Each row is a point on a landscape with many valleys, with its height.
From any point a ball rolls to the lowest of the 4 points nearest to it. It stops when none of these is lower. Distance is the straight distance between rows; heights are no part of it.
bupa: [101 121 172 171 153  92 114 156 139 206 114  95 132  98 166  95  78  85
 143 142 102  49 145  95  81 124  97 128 127 125 152 135 105 104 106 149
 103 131]  height 171
nir: [126  97  73  28 124 119 176  94 111  77 191 131 100 175  94 190  58 151
 149 163 165 196 120 105 145 105 121  96 158 106 141 100  57 162 124  98
  49 139]  height 501
mezu: [113  75 146 167 216 136 153 166 134 113 100  81 100 144 168  56  96  92
 135 112 132 160 104 131 133 111 142  90 164 140 170  96 207  65 114  99
  83  83]  height 309
bagut: [133 135 142 120 120 170 146 151 141  93 116 117 121 116 146 117 139 137
 108  99 136 144 113 132 146 143 154 125 135 150 120 135 162 118 108 108
 110 170]  height 113
Nesi: [156 177 157 117 110 107 125 136  88 117 159 161 178 103 135 128 153 149
 134  82 110  99 146 125 101 138  87 189  89 131 111 176 130 168 155 136
 108 146]  height 117
siful: [111 115 132 119 183 114 170 101 147 120 157 120  97 193 124 123  71 113
 143  90 114 126 142  56 108  95 135 139 166 152 159 153  99 112 121 158
  78 117]  height 355
nivov: [166 163  85  80  73 107 103 110 121 151 152 172 154 134 124 164 141 134
 129 145 121  98 150 145 128 121  95 151 100 132  85 149 111 169 140 120
 146  91]  height 167
gok: [134  84 133 147 181 144 127 155 153 114  82 119  87 120 172  96 110 115
 121 130 111 161  99 111 144 117 155 101 149 161 153 117 178 101 111 129
 120 109]  height 288
faro: [134 174 143 125 111 162 155 145 156 100 140 133 156 113  99 152 132 141
 133 109 140 138 130 133 156 140 141 173 141 157 111 164 112 146 140 134
 118 164]  height 168
Vuv: [ 78 131 172 161 216 170 163 171 145  73 125  66 128 139 100 102 109  97
  82  75 161 149 130 109 148 103 139 131 140 153 125 116 159  78 170 160
  85 156]  height 363
Pupo: [ 84  50 152 149 205 141 135 163 127 132  85  66 111 135 178  80 103  59
  91 116 132  78 107 108  78 145 149 109 170 119 178 101 161 104 123 147
 101 114]  height 266
nesa: [ 84 113 151 149 167 116 178 106 132 135 125 102  99 167 148 101  81  94
 132  98 109  87 150  91 103 103 137 126 153 122 188 152  91 151 123 165
  80 117]  height 353
Kulor: [123 129 157 110 161 128 164 137 129 105 107 132 112 138 124 110 134 140
 113 135  94 156 120 117 146 137 159 111 152 150 128 144 120  97 141 133
  98 135]  height 247
Bul: [146 166  99 130  76 146 110 104 130 109 121 158 110 161  92 120 124 152
 150 160 149 177 140 126 184 117 120  74  96  98 140  97  82 140 115  82
 142  95]  height 453
saker: [113  90 152 135 220 116 147 132 122 149 126  57 110 156 158  80  66  90
 129 123  97  85 143  92  81 103 166  95 164 127 171 104 102 160 111 146
  94  84]  height 443
suda: [125 118 100 131 100 140  75 125 127 152 118 145 128  96 141 140 155 156
 128 161 109 116 146 170 135 132 108 125 119 138  82 128 155 112 121 101
 189  94]  height 127
moto: [135 128 130 123 117 111  90 110 129 150 113 133 167  80 159 156 179 126
 156 143  97 102 140 148 105 153 124 180 113 135  76 128 141 146 129 117
 158 120]  height 111
ribol: [157 159  88 142  42 143  68  67 103 166 143 177 164 151  72 139 151 155
 105  77 181 153 135 163  94 154 108 137  93 133 100 139 181 169 136 145
 133 130]  height 300
gade: [118 137  97  85 109 152 151 129  97 101 152 151 120 175 115 145 110 135
 171 180 109 148 141 123 126 140 144 130 152  92 137 117  77 129 109 105
 117  94]  height 341
nogo: [128 147  51  92 109  90  89 126 108 107 134 136 111 186 101 149 102 151
 163 206 147 152 137 125 153 121 128  76 102  84 134 107  96 170 123  70
 124 104]  height 291
Miro: [117 122 155 161 155 142 143 175 148 139  87 117 135  85 165  82 148  97
 118 120 131  98 116 119 127 126 142 117 143 162 112 138 140  83 105 120
 129 134]  height 260
bisi: [141 154  69  81 103 118  56 145 120 123 149 149 135 159 101 163 132 161
 176 193 111 117 204 163 164 132 103  94 106 115 103 105  87 169 110 104
 153 110]  height 449
Rona: [105 117 186 151 162 163 148 134 111 112 117  93 153 116 141 103 118 120
  85  62 169 121 102 145 159 128 124 164 125 171 147 153 155  99 161 150
 123 170]  height 311
Rel: [129 120  90 135  69 127  72 107 130 162 136 161 125 107 121 156 125 146
 129 160  97 144 166 140 133 116 102 105  94 114 118 103 122 122 125  94
 167  86]  height 212
Zavor: [107 138 178 124 182 140 156 133 131 113 102  94 143 123 140  92  89 114
 132  80 118 115 118 124 125 123 137 136 131 146 123 143 104 137 154 151
  98 145]  height 316
gefaf: [134 121  79  79 126  91 129 137 127 106 160 154 132 197 104 156  86 145
 176 225 128 149 166  98 151 133 118  89 125  81 137  94  92 167 103  92
 138 100]  height 84
lebav: [138 177 186 145 137  88 170 152 114 125 142 105 150  91 146 129 109 118
 121  82 120  98 147  86  84 133  85 178 130 120 136 169 124 123 138 180
  97 184]  height 126
Pebir: [135 193 111 135  99 143 152 110 116  91 130 138 111 164  80 146 165 159
 113 111 166 188 129 136 211 111 125 100 137 138 104  96  87 145 151  81
 152 154]  height 391
tob: [ 94  58 152 171 179 142 110 164 161 141  67 126 123 101 177  96 136  88
 112 141 129 130 105 122 127 116 140  90 146 153 143 142 135  85 104 125
 131 111]  height 239
las: [ 95  76 138 144 195 120 126 150 125 195  93  95 123 113 194  93 110  81
 122 135 127  76 119 130 108 151 139 105 137 145 148 142 138 118  89 141
 108 113]  height 211
dafu: [162 194  87 128  68 142 119 112 130 110 149 181 141 142  76 161 153 183
 123 101 178 176 166 147 128 159 107 119 122 130 111 109 116 157 127 126
 164 122]  height 254
keva: [119  67 137 139 218 125 129 164 140 143 109  97  85 132 164  86 128 106
 133 133 109 102 104 113 111 114 145  75 146 119 153  89 182  94 119 115
  97  90]  height 262
fuze: [129 134 130 129  95 123  97 137 137 156 132 142 131  99 130 137 124 120
 166 142  92 119 135 140 128 145 122 155 107 128 100 148 130 133 103 129
 143 104]  height 90
kizes: [151  87 109 139 133 150 101 136 157 105 102 130  92 143 108 114 156 132
 125 161 103 136  68 134 173 124 153  84 103 132 143 103 127  88 125  88
 152 109]  height 468
sono: [106 111 170 126 174  90 138 116 112 160 104  96 106 148 156  99 104  68
 157 124  81  81 125 103  88  99 150 100 120 107 166 133 110 147 104 143
 110 112]  height 415
damis: [141 181  75 106  30 124  72  87 100 174 122 187 162 142  95 133 154 161
  99 113 181 126 145 158 115 143 110 142  83 118  76 132 157 200 114 174
 177 130]  height 241
Dogu: [ 78 113 204 182 206 128 193 143 138  84 135  36  98 129  98 132  56  75
  72 105 131 126 115  96  94  84 151 131 170 143 129 126 136 104 158 192
  89 134]  height 597
sero: [128 121 132 115  75 119  48 119 113 147 133 145 136  74 145 167 171 139
 114 137 139  96 143 204 114 146 134 142  99 132  89 126 184 155 100 127
 177 144]  height 173
vope: [152 132 164 178  81 156 109 121 139 155 162 159 159  82 104 156 157 158
 112  94 143 161 150 152 115 160 137 159  68 149 111 150 185 149 106 137
 120 150]  height 132
Dus: [125 138 183 168 104 175 157 153 133 162 129 147 167  64 164 122 174 128
 124  70 153 107 112 183 100 160 115 179 104 126 151 147 199  62 143 174
 155 173]  height 176
mavo: [136 105  74  66 167 122 158  74 101  58 174 122  64 194 100 158 101 155
 157 184 151 175 111 115 167  97 143  76 169 100 153  96  77 154 153  89
 103 135]  height 554
pako: [116  78 123 118 212  82 173 146 112 128 127  65  98 139 158  79  81 100
 143 121  90  89 136 111  97  86 164  71 175 138 175  96 153 138 141 124
  96  88]  height 470
mogen: [119 140 146 141  89 104  58 102 112 172 113 161 161  72 125 182 171 149
 127 143 131  94 131 172  89 178 126 186  98 119  76 162 167 184 112 136
 194 140]  height 156
mor: [123  97 101 109 171 113 149 139 124 106 124 115  99 143 119 121 119 137
 180 161 118 135  93 121 142 149 156  76 154  95 159 101 116 104 154  97
 131  93]  height 523
pibi: [ 94 121 201 164 200 133 180 123 149 125 151  56 110 172 119 116  45  64
  98 104 129 122 163  60  91  86 148 124 165 153 162 133 114 119 148 198
  98 105]  height 717
vef: [142 150 149 120  83  78 117 121 124 159 142 135 202  95 176 127 127 123
 127 119  93  46 142  99 100 142  83 192 105 102  84 163 119 157 147 143
 128 152]  height 137
fikul: [124 143  97 114  78 159 153 121 117 105 140 147 120 141  93 126 155 127
 134 155 111 155 135 119 162 108 153 134 171 119 105 137  98 124 144 112
 144 135]  height 209
sudas: [128 168 103 119 118 137 167 112 154 122 150 153 134 155  90 129 125 141
 165 127 107 113 157 122 147 125 117 158 156 124 118 142  74 122 140 134
 111 133]  height 47
topum: [154 105 102 108 101 118 110 126 123 111 116 125  96 170  66 156 142 152
 164 155 110 151 104 138 153 134 129  61  96  88 146 110  93 109 123  92
 172  90]  height 525
Bazam: [141 117 140 101  77  87  79 109 117 169 110 169 179  66 159 158 150 154
 110 149 109  88 131 133  88 140  89 196  91 124  89 152 142 187 123 123
 166 124]  height 135
nuvo: [127 103  96 106 140 149 139 149 130 159 146 163 127 140 103 127 111 127
 152 145  83 117 147 141 133 153 116 138 126 106 138 115 109 125 111 128
 108 106]  height 296
dagit: [139 114 106  81  37  98  51  88 116 177 101 176 147 101 140 166 158 134
 107 165 115  97 173 144 138 136  98 176 115 129  95 132 122 190 126 130
 189  96]  height 169
bon: [131 168 111  96  80 155 133 116 133 118 163 148 127 173  90 171 107 151
 118 145 167 184 138 145 191 103 114 156 155 133 120  99  69 155 149 110
 100 139]  height 312
Zake: [149 140  80 131 101 157 115 117 157 101  99 138  86 168  75 118 149 149
  99 147 157 198  99 128 198 106 148  88 145 122 135  91 102 129 124  78
 123 116]  height 450
did: [154 119  95 116 146 151 134  96 146  51 178 102  56 176  82 178 123 177
 124 152 165 207 112  94 188 110 139 117 120 106 156 109  80 123 140 102
  89 132]  height 547
fani: [141  88  78  50 180  89 171 137 108  98 130 135 102 179 121 136  93 114
 187 176 105 127 130 104 136 131 148  85 146 105 148 104  84 133 135 104
 115 112]  height 540
dof: [130 117 112 120 153 186 163  87 137  79 154 138  60 154  97 150 123 164
 151 141 143 206  93 101 164 106 128 108 159 100 124  86 108 100 152 117
 101 115]  height 517
vadu: [124 105 112  98 183 135 159 103 124  95 129 103  87 154 145 132 113 143
 123  98 102 160 121  99 150 110 175 112 162 111 142 117 124  85 125 113
  99 116]  height 356
kilov: [105 120 165 152 181  99 115 146 139 144  76 117 156 113 169  93 106  70
 141 115 107  95 129 116  85 108 139 149 118 135 141 148 100 115 123 173
 127 151]  height 177
ripu: [134 139 117  79  83 118  83  98 136 158 158 154 137 122 129 161 149 115
 138 166 115  96 168 165 130 155 105 147 111 121  87 120 113 140 103 135
 159  92]  height 129
nezu: [159 146 146 138 126 113 116 116 124 149 110 160 150 103 143 141 144 148
 158 127  85  82 149 124  96 133  88 178 130  94 107 172 122 130 124 123
 138 136]  height 114
Vinud: [127 153  95 150  57 121  94 126 138 142 122 135 146 122  82 137 140 169
 132 152 117 153 128 138 157  95 126 109  99 137 105 113 150 117 130  85
 194 124]  height 310
Giz: [138 151 110 101 109 150 158 129 116 107 144 150 120 171 104 153 132 168
 103 137 136 170 130 130 165 116 122 135 140 125 122 110  86 104 141 106
 119 111]  height 359
kamid: [ 61  66 183 191 176 124  87 172 152 142  84 104 170 105 174  87 132  72
  95 123 150  91 132 145 113 144 120 121 134 129 136 115 155  82 106 155
 163 114]  height 214
Befol: [133  80 110 119 125 132 161 142 126 121 115 128  95 126 120 102 131 118
 139 150 111 135 111 126 130 127 131  91 133 120 167  99 114  88  90 114
 123 134]  height 507
kaz: [127 108 200 185  75 141  91 157 119 172 145 156 187  61 172 125 181 111
  79  89 116 111 112 159  74 156  98 207  74 107 142 175 175  86 131 193
 142 177]  height 157
Nises: [127 138 172 163 122 132 107 142 160 179 117 146 164  53 152 156 179 150
 122 111 127  97 115 154  99 146 120 172 108 141  97 155 163 128 119 130
 160 153]  height 128
zomi: [146  97  96 136  79 150  85 135 142 126  89 165 110 111  99 153 151 143
 132 151 125 166 109 150 153 140 118 107  98 126 125 101 139  86 131  84
 192 120]  height 411
fim: [152 193 103 134  71 143 125 102 113 118 136 154 132 108  98 162 143 155
 125  96 121 159 155 166 127 141 121 152 104 144 105 126 144 159 143 108
 158 130]  height 188
Gefe: [113 159 180 185 128 117 157 165 105 167 140 105 175  99 155 117 134 104
 123  69 113  84 127 145  73 145  89 175 120 116 149 176 129 114 120 181
 134 186]  height 75
Nepi: [171 169 101  87  55 110 135 120 113 138 150 165 202 145 112 168 146 157
 149 110 137 103 151 108 108 118  81 173 127 112 110 182 114 197 145 150
 111 126]  height 150
zatud: [134 183  88 122  80 123 120 103 127 114 156 162 153 182  93 159 139 154
 134 158 131 144 172 145 159 106 131 140 119 127 106 128  84 159 147 109
 101 122]  height 199
far: [120  67 113 124 160 120 140 121 155  93 102 110  88 129 147  99 119 120
 116 152 103 119  81 124 116 131 147  74 138 132 156 103 144  93  74  84
 142 121]  height 518
Mosi: [134 162  99  99 138 153 179 109 136  63 135 119 121 127 101 130 139 133
 118 110 118 166 112 125 153 130 140 121 183 167  93 118 117 146 139 115
 109 144]  height 371
Laru: [165 160 108 107  59 112  96 105 101 141 129 171 165 117 103 183 148 156
 112 103 144 118 129 155  90 163 129 196  88 145  75 165 138 187 120 138
 160 139]  height 186
luti: [113 135  87  55  21  91  60  83 131 194 130 186 143 163 126 169 125 141
  96 157 143 108 198 152 147 141  84 183  89 122 100 125 103 206  98 137
 168  92]  height 215
zad: [137 148  63 100  73 145 103 128 114 102 164 169 110 184  91 157 119 157
 129 167 146 162 164 150 175 148 130 100 102  97 125  74  62 174 121  78
  94 123]  height 362
gabo: [139 113 193 159 115 115  73 130 124 192 159 139 174  61 166 138 178 137
  95 107 133 106 113 154  88 162 119 161  74 114 140 163 212 120 103 169
 142 159]  height 140
gif: [131 114  54 126 168 148 134 113 102  86 127 112  63 144  63 135 107 167
 177 188 157 195  74 127 198 149 181  48  91 106 150  76 107 133 148  75
 149  86]  height 551
Kivad: [113 148 194 157 115 120 132 172 136 117 121 102 153  72 159 121 149 109
 128  87 158 101 136 141 111 170 123 148 147 120 141 157 167 106 112 143
 166 180]  height 74
veteg: [132 146  82 104  58 112  46  66 100 160 108 167 132 119 136 156 144 151
 106 155 150 111 160 153 139 103 107 100 113 110  72  89 159 159 124 124
 183 111]  height 179
rebuf: [151 111  94 118 106 128  96 118 136 100 105 119  63 136  79 134 150 141
 139 158 131 185  74 131 193 119 152  58 106 129 155 109 100 136 123  98
 166 102]  height 493
pas: [100 112 214 189 173 120 174 172 136 126 109  74 130 145 117  98  90  60
  82  78 158  96 103 117 110 138 122 144 168 151 138 147 155 109 133 184
 117 151]  height 404
rudis: [153 187  58 122  69 150  95 120 109 142 121 145 132 132  84 146 145 170
 110 139 169 181 123 158 179 105 112  89 102 126  95 119 116 127 164  89
 179 116]  height 418
bomo: [102 121 136 187 135 117  46 152 129 165 130 137 167  64 157 151 197 164
 111 140 137  90 143 158 108 181 122 148  88 150 127 141 196 129 116 153
 189 167]  height 139
Kosa: [117 124 208 169 141 113 156 138 122 133 115 111 121 123 142  86 104  90
 125  65 109 103 120 105 115  97 118 161 128 136 150 178 102 125 122 154
 133 159]  height 224
loz: [116 130 142 115 165 136 155 107 136 124 147 122 115 176 139 147  85 132
 133  99 101 118 132  66 134 120 129 154 140 140 148 152 100 143 128 144
  78 145]  height 335
palas: [ 86 124 158 172 145 155  99 159 138 170 104 103 162  61 164 124 144 112
 133 145 156  89 123 153 101 161 140 155 125 149 126 146 184  71 119 152
 182 155]  height 63
Mef: [144 144 165 156 124  83 124 161 136 172 120 103 190  71 159  98 127 112
 142 120 114  78 122 135  94 156  86 162 119  93 120 178  98 111 148 150
 113 139]  height 116
mirav: [105  82  95  75 165 110 185 126 139 118 130  93  69 155 171 100  92 128
 169 111 112 117 162 101  96 111 134 100 173 121 155 121 114 120 124 133
  82  94]  height 466
Par: [101 122 181 139 193 107 165 107 128 129 130  99  88 163 162 113  77  94
 123  93 112 133 110  67 112  96 158 153 133 152 142 134  98 143 121 157
  85 159]  height 83
bupo: [126 152  35 110  84  93  21  77  98 171 114 179 101 111  87 156 159 155
 103 115 190 189  97 179 150 108 147 115  71 119  77  94 157 154 159 107
 215 134]  height 232
Peva: [105  93 185 157 180 148 163 161 145  88 122  84 125 113 125  93  89  85
  69  44 175 119 117 143 116 134 121 145 143 175 131 135 159  82 154 163
 104 154]  height 89
tever: [125 167 188 126  86  89 137 162  96 183 164 113 198  82 196 120 110 116
 119  90  87  42 134 108  62 136 103 175 103 130 111 159 113 145 146 155
 118 179]  height 172
sek: [138 177 157 122 137 102 149 159 108 134 145 119 182  97 140  99 121 127
 139 116 112 111 163 111  96 128 101 177 122 124 129 169 117 123 135 156
 134 162]  height 93
dekez: [125  95 156 119 148 102 118 144 172 158 135 129 120 100 151 103 102  84
 185 161  85  68 151 170  96 151 109 135 117 127 141 142 119 121  86 114
 118 103]  height 98
mina: [136 165  83  84  10  92  79  82 125 165 135 170 162 151 105 176 148 103
 113 160 138  96 172 123 136 156  82 172  85 121  72 136 113 213 108 142
 190 110]  height 216
geti: [114 108 152 164 144 119  77 172 158 161 102 116 145  89 171 118 146 161
 118 176 119 131 142 143 144 151 115 135 149 143  99 130 172  91 119 124
 188 150]  height 33
dofuz: [129 144  60  82  81 107  48  90  98 172 116 162 125 118 134 168 160 167
 129 143 156 172 134 163 158  97  96  99  90 120 115 128 116 168 128  92
 165  81]  height 37
duse: [132 147 169 108 125 130 143 138 147 121 121 135 131 130 133 125 115 126
 142 138  89 121 157 108 132 123 135 152 164 134 125 155  91 138 130 149
 101 119]  height 134
somur: [156  77 116 147 208 128 159 145 164  70 105  95 100 137 137  90 101 117
 140 154 115 158  85 115 115 149 155  64 119 119 172 108 159  90 142 107
 130 101]  height 533
Mut: [ 86 125 119 104 165 148 156 119 148  95 172 121  85 176 128 143 101 119
 135 122 107 161 142  91 137  88 155 136 179 150 147 137 106  99 116 136
  58 135]  height 79
Mizi: [106  57 154 161 208 119 149 166 127 139 129  47 120 137 148  80  98  82
 115 147 103  93 111 129 101  96 167  75 160 134 186 102 166  88 130 146
  70  91]  height 376
gupo: [103 101 207 164 144 117 150 123 119 151 115 106  91 158 148  93  90  54
 114  95 118  79 136  97  88  95 153 133 128 154 145 136  99 135 140 173
  95 122]  height 352
mem: [126 110 108 100 148 104 152 151 118 140  97 140 119 139 161 100  99 118
 179 155  85  94 119 114 105 155 153 100 154 132 170  98 105 126  84 111
 106 115]  height 519
Pek: [127 152  98 119 113 169 147  97 134  70 125 148 116 138  63 144 155 155
  85  99 153 178  98 111 177 106 147 115 136 144 124 119 117 109 151  76
 132 155]  height 442
marib: [109 113  87  67 128 139 170 107 146 105 185 119  96 171 121 158  74 127
 176 121 129 206 138  90 145 100 159 116 170  99 129 114  71 105 131 148
  67 120]  height 379
danib: [139  90  85  92 151 106 179 107 116  77 134 127  81 168  89 124 120 143
 166 164 100 178 119 101 162 136 142  52 134  99 145 104  86 136 135  87
 123 113]  height 542
rema: [106 156 100  66 109 148 166 111 125  84 154 146 129 193  78 150 118 141
 122 136 146 187 126  93 167 112 137 136 164 133 133 107  76 126 122 138
  74 145]  height 425
Veg: [133 150 162 165 128  92 154 146 126 179  94 108 149 104 161 101  83  88
 132 107 104  85 134 112  88 105  94 155 109  94 124 144  90 111 123 153
  95 153]  height 141
Zegos: [148 103  93 103 168 133 182 100 146  59 157 119  46 173  80 123 143 136
 156 159 133 176  89 107 162 145 123  77 157  84 167 105 120 105 138  97
 126 120]  height 552
dum: [127 109  75  66 177 105 184  96 107  73 141 114 107 171 126 133 112 119
 158 151 102 134 135  81 142  99 137 107 172 111 160 115  99 142 110 134
 109 130]  height 566
Pog: [122  95 162 134 205 154 132 188 115 106  80 111 130 118 168 100 136  94
  87 104 146 100  94 119 137 127 147  93 134 152 112 115 185  97 125 124
 139 111]  height 319
Zesi: [162 125  65  98  85 127  55 116 120 155 125 193 135 164 138 161 169 135
 143 168 117 125 157 141 138  97  75 115  78 105 104  96 116 164 154  99
 164  91]  height 223
nek: [ 90  83 181 179 204 112 155 147 126 109 109  84 103 138 131  76 115  52
  94 103 151  93 111 126  90 110 155 119 149 151 160 119 154  94 153 172
  88 123]  height 413
vis: [106  91 182 152 188 143 142 151 115 153 112  90 116 135 161  94  75  51
 128 107 142  84 110  98  93 112 169 125 133 149 171 137 129 157 128 148
  94 116]  height 351
zepi: [130 122 129 138 149 165 148 126 147  89 114 153  74 122 103 113 155 159
  90 137 126 166  76 113 171 126 163 121 151 135 139 119 146  78 135 100
 120 116]  height 441
bomev: [150 158  64 131  51 143  67  94 107 123 133 171 138 100  81 154 172 173
 100  82 150 137 110 167 102 144 140 127  84 132  91 130 208 140 123 110
 166 147]  height 358
Dit: [151 123  76 141 102 131  71 135 142 141 117 125 117 126  82 151 143 156
 136 168 145 195  89 161 191 122 127  96  78 128 132 101 121 134 121  66
 172 103]  height 491
nif: [141 144 113 161  83 135 112 122 128 160 129 123 151  84 125 157 149 154
 127 129 148 141 133 158 125 143 136 136 101 155  83 108 183 134 143 103
 190 143]  height 184
Zolik: [153 201  72  94  37 110 127  97 143 129 152 185 187 181  98 157 162 166
 111 138 156 116 165 142 127 123 120 150 104 136  95 142  91 218 187 144
 141 123]  height 207
lagob: [102 103 154 152 229 134 157 133 145 107 111  71  83 154 140  79 102 113
  98 110 132 140 133 130 126  89 148 100 143 127 151  94 180  86 165 133
  85  99]  height 57
gavu: [131 108 133 123 139 110 102 119 145 178 128 143 163  76 159 154 116 104
 149 166  65  68 158 138 123 152  64 153 135 115  95 158 136 139 104 103
 152 103]  height 115
Dip: [165 193 141 119  99 111 144 146 118 123 138 138 193 129 121 124 165 133
 153 114 103 122 149 119 117 133 117 169 125 134 121 174 115 166 141 153
 125 161]  height 119
lifid: [138  88 114 140 119 145 136 144 146 119  89 121 119 118 126 110 127 128
 122 155 128 150 111 123 176 126 145 108 130 144 128 122 137  88 132  96
 138 109]  height 487
taso: [165 204 131  90  67 144 141 111 125 124 182 160 170 143  83 149 138 159
 135 113 134 137 155 144 129 131  91 170 152 117 111 136  96 170 163 153
 122 144]  height 187
pur: [159 163 142 150  66 170 142 139 119 115 157 155 133 106  91 147 171 168
 132  93 148 149 160 158 112 143 126 142 125 146  96 141 175 153 119 123
 148 153]  height 131
zezor: [154 178 100 111  66 118 109 111 141 146 116 142 128 135 111 151 157 148
 131 157 136 147 141 154 139 135 115 132 106 170  57 118 122 147 158 114
 174 114]  height 231
dabu: [128 110 130 113 173 140 169 141 121  81 125 121  82 142 143 124 121 121
 130 132 115 183  91 112 145 121 152 113 172 147 147 113 128  89 138 120
  91 119]  height 354
sut: [172 177 144 121  77 153 146 107 136 124 156 141 164 105 128 152 174 160
 112  98 166 125 129 124  96 160 104 149 109 141 110 168 152 157 132 139
 122 155]  height 95
Pif: [165 163 177 167  72 150 126 140 133 172 168 139 165  68 148 125 159 156
 116  90 154 146 134 166  98 154 117 183 104 130 118 176 156 125 117 162
 120 150]  height 118
mufu: [130 164 164 125 133 150 150 141 117 141 116 125 166  89 142 114 148 130
 139  99 141 122 118 133 103 155 116 143 135 139 131 171 150 141 125 149
 131 166]  height 68
Povos: [143 144 185 172  89 122 113 141 102 157 151 126 206  83 183 122 163 117
  91  65  94  55 125 146  69 165  92 198  98  96 155 168 177  94 113 163
 142 193]  height 136
Komik: [141 104 110  90 111 143 153  99 116  79 152 144  98 175 108 146 132 163
 139 142 111 153 103  93 152 110 106 111 151 115 165 106  70 131 137 132
  97 120]  height 447
kas: [111  89 154 167 155 139 147 154 148 105  92 128 115 136 168  93 118 112
 146 145 125 122  98 124 135 141 149 105 153 163 136 113 143  85 109 126
 101 128]  height 264
tafim: [ 98 126 144 109 181 123 175 135 145 101 119  91  76 136 139  95  82 125
 122 108 130 181 121  82 145  82 159 134 190 136 120 116 136  80 133 150
  39 145]  height 357
vuvaf: [ 91  75 151 192 193 160 114 174 138 106  98  85 134 119 205  86 134  61
 107 133 147 102  94 130 114 126 137 112 143 144 124  83 180  70 137 143
 133 115]  height 278
sus: [155  98  78 112 143 144 126  97 140  63 156 106  82 177  91 133 139 183
 150 174 164 186 101 118 181  97 143  57 123  57 159  97 106 138 149  83
 118 106]  height 560
Pabel: [126 106 167 149 132  99 129 145 144 179 117 146 150  64 165 110 118 116
 152 158 107  85 134 154 104 147 125 163 104 139 127 149 142 104  85 130
 130 138]  height 85
Norod: [136 153 150 145 120 157 136 139 135  98 130 128 147  93 119 108 137 151
 112  98 167 157 132 144 145 157 144 125 138 132 147 153 180 101 130 128
 153 176]  height 29
Fifez: [136 120 168 161 105  78 112 116  95 174 139 123 194  49 170 156 156 117
  95 117 108  29 142 124  77 140  95 188 103 112 114 154 135 143 106 162
 144 164]  height 174
Viza: [140 116 131 151 123 133 111 156 148 133 116 122 141  88 138 131 137 113
 128 140 139 103 134 155 123 147 147 128 123 133 111 141 144 114 110 140
 165 150]  height 62
kigap: [118 139 118 109 149 145 171 122 106 121 131 147 117 152 117 132 131 120
 165 135  93 134 129  93 116 132 145 143 169 127 162 122 103 140 113 131
  83 134]  height 213
Tafel: [ 91  96 178 163 179 113 113 172 140 189 101  84 145  93 171  94 127  57
 133 137 118  45 116 127 101 107 101 141 146 131 146 131 127 108  97 164
 136 124]  height 191
kage: [147 191  60 139  57 139  90 102 109 144 137 162 151 147  82 128 184 190
 116  98 177 157 137 162 138 134 130  74  92 123  82 103 165 156 160 114
 159 138]  height 333
riru: [123 110 162 140 166 144 153 143 132 113  99 121 123 113 151 102 129 110
 134 114 121 126 119 142 149 133 155 133 152 150 129 142 119 139 121 136
 116 129]  height 210
Gez: [ 93 115 141 125 209 118 178 103 107 122 152 103  78 160 141 111  84 137
 125 102 118 130 129 109 117 106 130 125 173 149 154 137 133 120 125 161
  56 108]  height 366
Felo: [148 135  95 110 184 169 138  91 121  65 138 114  65 152  82 153 112 157
 154 164 167 213  84 113 183 137 161  63 111 115 168  91  90 130 142  60
 109 122]  height 544
kapu: [156 211  63 137  54 146 113 103 115 112 132 131 163 106  88 146 179 179
  95  97 186 161 123 168 128 137 124 113 109 128  85 115 164 131 154 106
 175 145]  height 386
Mudu: [124 102 178 178 173 115 153 163 125 142 126 113 138 120 169  74 113  69
  99 107 130  69  98 115  89 114 159 163 136 158 170 135 114 112 133 156
 100 118]  height 256

Call two points neighbours if one is among the 4 nearest of the other. Go from one point of each pair to the other, from neighbour to neighbour, staying as low as possible. Name the highest point that can't be avoided.
geti, gefaf | gade
Mut, dofuz | loz
dofuz, Gefe | veteg
Norod, geti | Viza

For each start below, name the point where the ball stops.
bomev | Norod
kage | Norod
Zolik | Norod
Zake | sudas
kapu | Norod
